A landscape with many peaks, sampled at points; each row gives a point and its height.
From any point a climber steps to the highest of the 4 points nearest to it. It stops when none of these is higher. Distance is the straight distance between rows; heights are no part of it.
K_215 h=732: [ 95 111  97 112  72 111  99 104  93]
K_564 h=540: [ 57  85 107 104  70 140 134  87 115]
K_124 h=595: [ 65  98 105 113  71 129 105  99 118]
K_519 h=120: [145 101  93  81 131 112  78  60 104]
K_505 h=404: [ 77  78 102 113  80 135 131  88 120]
K_245 h=96: [155  96  91  88 124 124  92  63  87]
K_267 h=443: [103  85  94 109  80 124 140  77  98]
K_372 h=338: [ 93  84 109  74 150  39 117 110 100]
K_715 h=206: [123 105  99  96 119  67  87 122  88]
K_44 h=354: [120  88  96 104 127 110  93  67 143]
K_421 h=472: [113  96 104  84 146  49  95 110 108]
K_176 h=405: [111 101 100  99 125  58  93 118 108]
K_536 h=235: [ 66 100 110  92 111  53 106 133 104]
K_249 h=819: [134 100  96  91 130  97  81  69 121]
K_39 h=535: [115 102  95 112  93 100  95 101 107]
K_483 h=102: [132 100  99  78 147  58  85 120  81]
K_811 h=119: [ 57 100 111 103 101  77  92 135 127]
K_491 h=376: [106  91 109  67 165  47  97  95 112]
K_286 h=594: [ 62  93 106  96  65 139 141  78  95]
K_913 h=782: [120  98  93 117 101  98  96  96 118]
K_607 h=459: [121  98  99  94 136  81  79  82 132]
K_31 h=187: [ 82  78 107 120  85 129 121  92 137]
K_849 h=511: [ 80 120 103  98  78  91  77 126  80]
K_655 h=630: [108 106  90 107  74 118  94 108  73]
K_515 h=651: [ 95 104 101 112  91  86  87 116 111]
K_186 h=432: [ 91  96 106  90 132  42 106 124  99]
K_67 h=97: [ 57  98 114 109  84 110  90 120 129]
K_880 h=58: [138  90  92  97 111 121 115  59 100]
K_53 h=463: [120  90  88 116  82 120 114  81  95]
K_730 h=377: [ 77 104 110 110  94  84  91 123 119]
K_890 h=78: [135 104  99  78 149  71  75  98 102]
K_729 h=446: [ 42 128 116  88  80  99  77 119 101]
K_238 h=111: [145 106  97  93 132  88  75  94  95]
K_831 h=578: [ 84 123 104 103  68 115  79 114  76]
K_384 h=654: [ 56 103 104 100  64 142 121  82  94]
K_881 h=760: [ 63 116 106 105  71 106  87 112  97]
K_319 h=388: [102 115  95 101  93  81  79 133  71]
K_680 h=218: [150 102  97  80 150  84  76 118  77]
K_543 h=437: [ 71  91 102  82  70 129 159  80  68]
K_796 h=222: [148  98  90 105 113 107  85  95  88]
K_853 h=433: [ 96 117  99 104  85  96  79 133  70]
K_693 h=9: [142  84  86  96 108 128 127  64  79]
K_990 h=457: [102  86  90  98  76 129 149  77  81]
K_980 h=372: [ 94  83  94 117  79 125 130  80 113]
K_126 h=122: [ 44 109 116 100  88  96  85 128 121]
K_758 h=756: [ 52 111 106 101  66 133  93  92 103]
K_338 h=660: [ 60 127 106 100  74 105  81 114  91]
K_867 h=490: [ 70 117 107  95  63 134  94  92  71]
K_182 h=397: [114  84  90 107  87 126 137  74  94]
K_42 h=175: [154 103  94  95 131  98  79  98  85]
K_131 h=657: [ 74 107 102 109  67 119 101 100 105]
K_214 h=582: [ 83  98  98 115  81 108 102 101 112]
K_430 h=527: [128  97  89 114  84 119 115  90  78]
K_993 h=250: [140 104  96  91 128  77  81 128  73]
K_405 h=731: [ 90  91 107  91 132  52 100 120 123]
K_120 h=375: [103  93 102 117 118  90  93  98 145]
K_189 h=555: [ 77 112 102  98  59 136 109  89  74]
K_529 h=195: [126 103  96 103 125  74  81 107 106]
K_642 h=302: [129 106  94 106 103  92  82 122  77]
K_721 h=668: [ 90 106 104  99 106  58  92 132  93]
K_6 h=249: [124  87  95 105 101 119 118  65 113]
K_150 h=447: [103 101  96 117 106  88  93 108 121]
K_190 h=514: [ 89  92  95 104  65 127 136  79  81]

For each start below, name every point that the climber comes to, in order.
K_189 | K_131 > K_881
K_6 | K_53 > K_430 > K_655 > K_215
K_693 | K_182 > K_53 > K_430 > K_655 > K_215
K_715 | K_176 > K_405

Where does a climber stop that starts at each point below?
K_880 | K_215
K_529 | K_405
K_993 | K_721
K_126 | K_881
K_811 | K_515
K_849 | K_881

Call two points neighbours if one is among the 4 nearest of the other. Go from one point of each pair to the other, from neighbour to neighbour, staying as high as possible. Name the lowest point that can't be avoided.
K_721 and K_249 | K_120
K_913 and K_215 | K_214
K_405 and K_215 | K_319
K_405 and K_721 | K_186
K_215 and K_881 | K_131
